Points, in no order, along strands that fork, close into loops and pass close to each other.
(in the rows, 128 means zero)
Two points are linked if the straight distance between their rows is under 42.
zesif: [136 138  83 126  97 124 105  98]
nir: [120 148 111 111  90 140  89  57]
kab: [140 159 132 112  80 149  90  53]
Bem: [163 128  81 109 110 104 171  91]
zafum: [150 140 104 102 107 138  40  97]
lebo: [ 87 147 138 147 164 122 102 158]
tezof: [ 51 140 109 138 176 101  99 146]
numir: [105 119 196 139 157 178 123 135]
Beges: [134 147 153 151 144 141 118 176]
fos: [139 124 175 128 130 137 138 131]
Vube: [121 142 136 163 152 132 120 191]
sali: [ 99 137 107 156 164 103 126 179]
vudi: [166 138 147 108 117 133 148 127]
vare: [ 89 111 134 152 182 131 140 154]
Pudat: [127 102 139 143 148 113 156 147]
zot: [ 71 142 133 135 170 111 103 132]
lovo: [128 100 184 135 104 151 173 130]
Sube: [120 106 185 110 100 130 157  92]
tokef: [123 121  32 138 127 108 124 161]
depa: [142 139  96  99  84 117  64  72]
kibu: [165 117  92 125 130  89 182 158]
suf: [143 115  42 127 107  91  90 121]
sen: [103 140 171 145 161 148 107 140]
miva: [140 108 159 164 151 148 149 178]
Nuz: [168 111  99 108 117  90 187 136]
pizot: [ 92  97 160 134 157 154 164 154]
luse: [128 120 191 152 147 176 132 153]
kidid: [153 143 154  77 103 143 142  60]
Leri: [103 127 185 138 160 160 114 124]
tov: [158 143 111 101  81 133  54  90]
sekeb: [159 116 100  99 117  96 178 110]
kobis: [153 127 189  85  99 141 140  88]
denuz: [153 131  65 118  79  91 107  95]
bedi: [144 160 139 105  92 157 108  52]
gab: [ 87  97 162 126 145 144 164 127]
fipo: [163 134  77 122  95 107 152  79]
Nolu: [151 122 105 132 139  93 168 162]
bebek: [ 64 138 100 144 170  98 104 163]
Bom: [151 156 146  91 102 155 124  56]
lebu: [140 107 180 134 125 143 147 137]
muka: [178 143 143 103 101 147 152 110]
pavo: [113 133 125 172 164 122 131 193]
Vufo: [150 143 162 112 127 137 136 128]
lagis: [ 84 139  99 145 164 103 112 175]
Rem: [ 91 100 173 120 126 148 168 114]
sefos: [110 131  46 131 135 110 126 162]
ruz: [140 124  65 126  96 108  91 107]
tiv: [166 137  75 126  77  99 127  91]
virur: [141 140 177 153 143 155 121 164]
dedit: [ 91 121 137 163 185 142 130 169]
pabel: [155 111 158 154 138 137 153 173]
rula: [121 138  94 107  91 120  72  67]
semeg: [138 114 189  98  99 130 146  93]
fekim: [100 149 152 144 157 133 104 148]
mises: [113 138  72 122 117 127 110 116]
gare: [116 104 155 153 159 150 147 161]
gil: [170 128 142 142 128 124 155 174]
tesa: [138 110 123 130 145  97 162 150]
Ponom: [105 107 123 153 168 112 148 153]
fuseb: [176 138 171  88  96 152 147  98]
Lugud: [138 117  37 139 108 102 116 136]
Fopo: [ 97 104 187 119 103 144 170  89]
mipem: [126 137 105 110 116 151  44  98]
zis: [108 137  61 124 126 123 117 141]
Reg: [174 131 140 124 120 126 156 155]
siv: [ 78 137 131 163 179 131 109 172]

A fork is a point with three links, a tip a point with one. Leave the first point through the second and follow the links. Name the first fork or tip that comes.
zesif; mises -> ruz
Nolu; tesa -> lebo
Vufo; fos -> lovo
nir; rula -> mipem
Fopo; Sube -> vudi
rula; nir -> kidid

How many points has the smallest loop of links through each point below? Write 0 if it is on no loop.
Rem -> 15
zis -> 8
zot -> 15
Nolu -> 0

A piece is two or more points that can be reached from each other along the links. Count, over all rows, the pieces, the separate loops (a circle has one, a figure eight two, a Y none), the forks (points with three links) and the tips (points with one).
pieces -> 3
loops -> 3
forks -> 3
tips -> 3
